A landscape with many peaks, sampled at points; each row gives a point and its height.
From any point a climber takes the steepest step (rise divided by distance) to one of its 2 nearest points. It stops when none of these is higher. Distance is the straight distance between rows; heights are no part of it.
k_3: [ 88 144 133 146 128 137 136 115 139 139 161 101  99 170 146 129 137  88
  98 190 173 168 167 163]  height 1.09
k_64: [129 189 140 131 143 178 154 139 113 129 126  95 101 153 142  65 117 126
 161 129 154 140 154 119]  height 0.59
k_457: [112 116 131 163 143 181 124 161 144 124 149 191 168 143  73 147 199 134
  91 130 118 190 171 221]  height 1.20
k_926: [121  97 137 146 105 131 103 120 145 148 103 134 123  89 113 119 124 135
 133 112 129 145 102 111]  height 3.10
k_861: [112  99 146 153  94  85  91 121 126 113 160 131 125 132 171 143 126 125
  90 202 159 113 123 130]  height 2.13
k_881: [119 191 120 135 123 213 143 171  97 134 115 100 138 151 117  66 138 131
 150 124 151 159 133 133]  height 0.86
k_352: [123 127 126 164 129  82 130 129 175 183 149 176 112 141 124 196 182 121
  48 165 137 138 120 180]  height 1.99
k_685: [149 116 142 100 110  99 168 102 170 136 136 115  69  95 143 187 129 153
 122 152 174  94 132 127]  height 1.04
k_842: [ 76 103 157 119  85 127 107 124 119 124 107 126 140 120 169  95 113 134
 191 116 101  90 143  89]  height 1.18
k_719: [138 120 119 158 173 167 140 164 131 113 123 139 128 135  80 124 147 138
 116  84 127 176 132 119]  height 0.95
k_597: [126 101 126 167 139 139 202 121 162 132 107 111 120 125 113 182 147 117
 177  22  83 112 150  94]  height 3.97
k_989: [153 117 120 165 200 135 170 139 139 134  97  93 128 122  70 177 166 100
 107  55 133 182  96 117]  height 0.76
k_567: [138 109 118 154 185 142 163 165 143 121  90 123 125 101  94 142 164 119
 108  69 112 161 108 116]  height 0.85
k_500: [137 100 131 155 128 116 142 122 159 151 122 119 101  96 114 150 122 145
 146  84 108 135 128 100]  height 3.48
k_331: [ 97 157 137 120 123 147 105 123 106 119 116  72 120 144 163  78 114 106
 132 146 125 128 139 107]  height 4.13
k_950: [157 143 136 149 147 171 169 143 179 105 128 122  70 155 114 152 142 165
 141  82 137 150 160 103]  height 2.70
k_716: [145 115 125  97 111  73 123 104 127 121 146 114 100 125 159 141 102 137
 166 132 131  92 139  97]  height 4.75
k_158: [134 143 113 141 137 147 160 148 174  74 134 142 101 145 118 136 127 145
 162  75 110 144 166  96]  height 2.86
k_379: [151  86  89 154 140 132 168 101 171 131 150 119 141 146  62 205 135 106
  94  44 106 148 136 138]  height 0.64
k_787: [ 93 165 107  83  89 134 149  78 180 141 168 134  93 168 155 167 109 107
 107 158 154 140 171 173]  height 1.34
k_763: [117 110 151 125  99  97  87 137 111 110 112 112 149 108 194 116 108 131
 168 133 101  70 111  87]  height 0.83
k_161: [101 102 129 128 195 143  89 161  77 119 142 177 176 144 117  86 187 147
 101 190 134 159 148 194]  height 1.55
k_409: [146 119 103 144 148 172 149 164 163 120 161 142 134 182  64 173 164 141
 103 105 161 186 148 155]  height 1.10
k_544: [130 175 119 121 170 128  83 143  74 114 125 129 175 150 132  59 103 116
 115 157 103 124  87 138]  height 3.46
k_440: [132 166 142  81 106 141 198 119  98 141  86 113  98  97 147 119  96 154
 178 111 120  50  98  76]  height 1.38
k_280: [127 149 136 109  95 109 163  84 168 164 155 140  58 120 139 170 118 143
 124 175 185 120 163 146]  height 0.89
k_375: [103 126 121 121 121 102  99 106 140 104 160 140 160 119 148 132  88 103
 126 153 146 149 170 166]  height 6.11
k_474: [106  85 131 159 140 212 116 153 120 108 143 170 198 167  71 108 190 149
  90 146 140 191 170 204]  height 1.27
k_603: [149 124 151 110 103 117 141 109 136 137 100  96  92  95 165 128  98 160
 150 157 174  81 106  92]  height 0.80
k_353: [118 128 105 108 109  97 112  90 186 140 155 161 141 131 111 179 120 117
 108 109 110 142 167 165]  height 1.60
k_639: [116  70 144 148 129 102  72 122 120 114 124 178 180 108 136 131 136 122
  76 209 129 155 116 189]  height 1.79
k_999: [ 99 156 136 133 122 215 105 168 101 141 112 118 163 153 104  44 162 109
 119 136 146 177 124 152]  height 1.17
k_326: [150  80 116 127 142 116 113 156 127 126 115 154 141  80 112 145 131 130
 102 136 140 151 121 155]  height 0.75
k_755: [153 128 134 109 153  86 147 123 148 146 128 126  77 104 131 162 140 144
 118 150 164 137 118 115]  height 1.19
k_59: [168 160 126 135 122 117 158 148  98 124 119 133 133  99 168 101  81 119
 192  98 109  77  98  85]  height 2.14
k_581: [181 162 135 131 148 112 115 123 101 166 147 117  89 145 125  97 101 147
 138 129 137 119  90 108]  height 3.70
k_343: [124  97 128 152 102 121 128 119 137 108 122 173 172  98 123 120 114 132
 185  78  77 128 153 114]  height 1.89
k_15: [146 100 109 145 132 117 211 120 135 143 118 113 118 127 116 171 123 130
 207  39  81  86 154  64]  height 3.69
k_166: [119 144 124 111 148 183 114 163  57 149 117 136 170 137  67  51 187 137
 103 115 113 144  98 155]  height 1.88
k_5: [158 153 136 151 147 134 165 108 177 138 146 118  76 162 115 161 109 157
 146  79 131 131 162 124]  height 2.56
k_522: [177 128 135 152 158  95  99 136 105 166 121 115 100 143 124 110 142 153
  79 120 127 118  79 109]  height 3.20
k_642: [132  80 127 142 128  95  70  92 129 121 146 182 162 100 105 147 110 120
  74 176 114 149 127 173]  height 1.63
k_925: [110 147 124 146 117  89 129 109 204 184 163 145  84 148 140 195 162 131
  71 132 127 135 142 156]  height 2.12
k_131: [102 166 136 105 142 190  88 152  75 146  84 118 170 124 103  52 171 108
 102 149 125 149 109 156]  height 1.49
k_293: [151 105 104 176 175 155 181 125 178 125 114  88 143 138  64 189 140  94
 118  25 124 160 120 120]  height 0.69
k_998: [141  92 139 114  82  81 120 156  83 133 122  97 125 152 168 196 131 160
 202 173 129  43 150  91]  height 0.35
k_7: [134 131 111 118 131  85 115 117 139 107 175 127 114 133 151 128  99 110
 149 153 141 129 155 133]  height 5.44
k_875: [139 159 108 135 138 135 124 130  87 119 140 132 150 130 121  68  88 116
 162 113  96 127 108 103]  height 3.57
k_412: [134 178 142 123 112 125  62 161  97 132 109  91 151 125 161  93 126 110
  90 186 157  97  77 130]  height 3.52
k_591: [156 142 114 113 159 151 110 161  61 156  94 146 159 100  75  86 177 126
 107 107 105 144  65 139]  height 2.34
k_610: [129 207 159  94  98 159 140 120  96 171 105  55 115 118 160  86  96 107
 132 167 168  86 105 109]  height 2.95
k_535: [111 169 133 130 134 130 141 120 149 134 145 116  84 153 168 127 104 128
 122 170 172 136 177 159]  height 0.98
k_582: [159 142 133 132 180 121 117 169  82 172 110 124 123 117  99  97 162 141
  97 110 126 139  61 117]  height 2.81
k_625: [112 132 122 134 146 127 140 144 154  75 105 146 106 117 144 135 138 134
 139  97 100 156 134  98]  height 3.11
k_953: [111 101 149 166 122  87  78 133 131 101 144 174 141 118 153 146 148 128
  72 194 156 128 108 171]  height 1.95
k_770: [127  95 127 150 114 101  94  97 160 161 165 186 146 117  95 145 132 123
  76 147 119 154 136 169]  height 1.76
k_84: [127 110 133 162 148  84 120 143 156  79  96 158 133 101 153 142 144 121
 132  85  79 121 117 103]  height 2.79
k_806: [128 176 135  85 117 142 121 148 105 120  84 132 127 109 121  79 148 109
 120 113  94 101  56  98]  height 4.20
k_928: [158  83 121 138 129  82 112 140 109 141 146 145 124 102 118 169 147 128
  80 171 174 147 101 143]  height 0.62
k_698: [ 82 129 144 113 129 111  91 105 103 103 130  64 138 149 187  85  88  91
 111 164 127 124 154 115]  height 4.76
k_365: [124 189 154 108  98 139 101 125  91 152 110  48 145 132 189  89 108 110
  94 176 162  73  85 113]  height 2.91
k_199: [119 167 139 102  87 148 126 115 101 166 115  74 145  96 160  68  93 106
 155 130 139  85 101 101]  height 3.76
k_923: [103  95 115 134 136 157 131 140 158  77 120 172 142 106  82 156 149 124
 111  79 112 181 163 137]  height 1.02
k_866: [ 98 144  88  95  76 108 103  90 187 147 177 160 134 145 143 185 117 113
 108 144 129 125 173 183]  height 1.48
k_632: [118 126 133 101 114 115 147  97 138 114 150 104  77 160 131 131 109 154
 163 129 128 126 153 108]  height 4.19
k_128: [112 115 152 125 107 118 100 125 120 129 137  99  98 128 172 113 122 130
 105 189 177 124 114 112]  height 2.37
k_788: [101 109 123 139 130  99  92 102 114 112 152 105 161 144 179 112  89  86
  95 198 148 137 163 145]  height 5.43
k_611: [127  78 130 166 133  80 144 151 147  83  95 165 161  90 170 188 139 131
 155  99  94  77 117 100]  height 2.49
k_904: [126 112 112 128 177 117  83 149  78  95 129 152 169 123 127  92 138 115
  93 208 142 160 138 169]  height 1.80
k_743: [105 143 134 105 139 147 120 123 128  88 103 113 101 137 139  91 129 134
 134 124 111 160 130 103]  height 3.51
k_550: [133  99 110 134 128  87 100  99 159 122 148 157 124 131 106 153 112 131
 112  95 101 147 146 124]  height 1.47
k_713: [113 114 101 104 117 140 132  87 131  83 163  97 108 182 120 104  87 121
 146 131 118 150 172 113]  height 3.81
k_449: [129 164 139 102  80 134 140 138 113 153  85 115 146  74 161  90 124 120
 172 109 117  69  75  99]  height 2.72
k_662: [124  80 124 126 120 145 106 123 149  92 122 174 136  89  91 123 129 128
 114 130 121 164 133 150]  height 0.88
k_771: [146 121 114 120 120 119 194 109 107 150 112 126  91 120 120 147 113 146
 202  79 107  92 135  70]  height 3.26
k_516: [136 128 139  92 105 120 156 127 104 123  78 103  91  80 155 127 108 150
 168 127 137  72 101  80]  height 1.06
k_69: [107 136 110 126 170 136 112 141  99 112 150 121 149 152 124  83 132 107
 115 183 162 166 166 164]  height 2.06
k_779: [116 102 129 124 116 127 108 108 134 131 132 121 104 102 125 114 113 123
 125 151 154 155 125 127]  height 2.73
k_827: [144 186 152  82  85 128 184 125  76 127  92  90 113 111 189 106  84 128
 183 133 122  36  82  99]  height 1.83
k_266: [102  76 134 123  99  97 107 135 134 123 120 144 160 111 135 136 123 143
 181 117  89 103 162 105]  height 1.56
k_133: [140 108 128 131 133  83 130 104 159 146 143 132  87 132 110 172 131 129
 100 123 144 136 130 140]  height 1.33
k_462: [169 119 148  88 113 101 171  99 112 129 123  96  78 104 174 167 101 175
 168 169 166  57 144 102]  height 0.60
k_376: [134 142 144 137 112 113 143 103 194 159 174 132  87 160 127 188 120 161
 134  92 120 119 174 136]  height 2.42
k_13: [104 117 104 146 129 179 140 159 178 113 152 168 142 154  76 169 177 136
  83 100 131 208 165 182]  height 1.15
k_653: [145 100 121 162 136 145 177 108 176 154 115 103 108 120  89 173 115 140
 164  40 114 132 145  86]  height 3.75
k_328: [138  90 139 129  79  84 100 134  92 106 126 104 147 143 192 147 114 141
 171 154 121  42 123 103]  height 0.57
k_387: [110 167 142 104 123 128 101 166 108 107  91 122 136  97 157  80 137 111
 116 136 123 126  83 119]  height 5.32
k_863: [179 114 101 167 164 192 173 182 149 125 145 134 130 159  61 143 158 144
 117  70 151 176 124 133]  height 1.03
k_740: [123 122 145 129  94 136 109 141 133 157 105 123 144  69 140 100 115 134
 161 110 135 108  88  98]  height 2.57
k_202: [146 195 161  97 117 138 167 120 101 149  94  66 101 116 195  96  70 153
 160 161 160  67 102 114]  height 2.38
k_79: [138 127 109 111 122 104 167 119 103 114 130 132 105 126 152 110  95 136
 204  92  95  95 117  82]  height 2.75
k_637: [131 161 138 139 128 135 155 103 204 159 148 126  77 160 111 196 161 141
  99 113 140 150 158 152]  height 2.27
k_397: [136 119 105 115 123 133 158 107 104 104 120 160 166 116 112  83  89 108
 178  79  86 108  92  95]  height 2.74
k_180: [123 218 141  76  86 122 121 141 110 125  91 112 172 102 122  92 125  84
 118 128 107  72  45 107]  height 3.31
k_607: [ 75 158 118 114 105 106 131  96 156 144 174 134 113 160 140 158 133  99
 103 205 156 161 169 166]  height 1.21
k_794: [149 107 160  91 108 102 150 103 102 157 129  96  89 135 148 170 116 178
 193 149 135  48 148  89]  height 0.44
k_14: [149  91 155 103  99 109 129 145  92 151 113 114 121 144 169 174 141 184
 200 133 100  36 124  66]  height 0.20
k_489: [132  90 106 134 111 140 124  91 199 136 144 152 139 123  78 205 136 111
  81  58  99 166 127 152]  height 0.58
k_4: [127  99 100 160 141 128 157 130 121  93 106 191 162 107 108 103  99 114
 167  77  84 120 121 110]  height 2.25
k_388: [163 167 124 136 138 126 114 120 100 142 152 105 126 163 110  61  82 102
 138 133 129 142 109 124]  height 4.44
k_285: [125 131 100 110 194 162  96 132  61 115 163 129 172 177 111  69 128 110
 110 180 134 156 152 162]  height 2.33
k_517: [ 95  76 134 130 162 187 104 140  70 118 142 156 181 169  87  89 188 128
  96 180 127 169 148 203]  height 1.39
k_658: [130 162 107 130 174 158  88 124  76  84 132 129 196 174 115  45 111 115
 117 135 109 152 139 142]  height 2.78
k_831: [122 105 113 159 137 121 115 121 174 180 167 170 134 121  84 179 158 118
  56 133 123 173 119 185]  height 1.87
k_844: [114 107 116 126 141 157 134 157 160  80 124 167 136 121  95 172 190 124
  77 105 109 203 146 174]  height 1.08
k_242: [129 151 151 130 140 120  66 153  92 114 106 126 166 123 152  86 112 130
  99 157 121 112  87 127]  height 4.23

For each start below, name the point where the climber stops.
k_379 | k_13
k_161 | k_242
k_881 | k_388
k_998 | k_388
k_14 | k_199
k_642 | k_926

Call two points neighbours if one is among the 2 nearest of the other. Go from one point of each pair to the other, from neighbour to neighbour, staying as high as possible. Name the lowest point that can't be avoided.
k_199 / k_597 | k_740
k_597 / k_625 | k_642
k_242 / k_199 | k_365
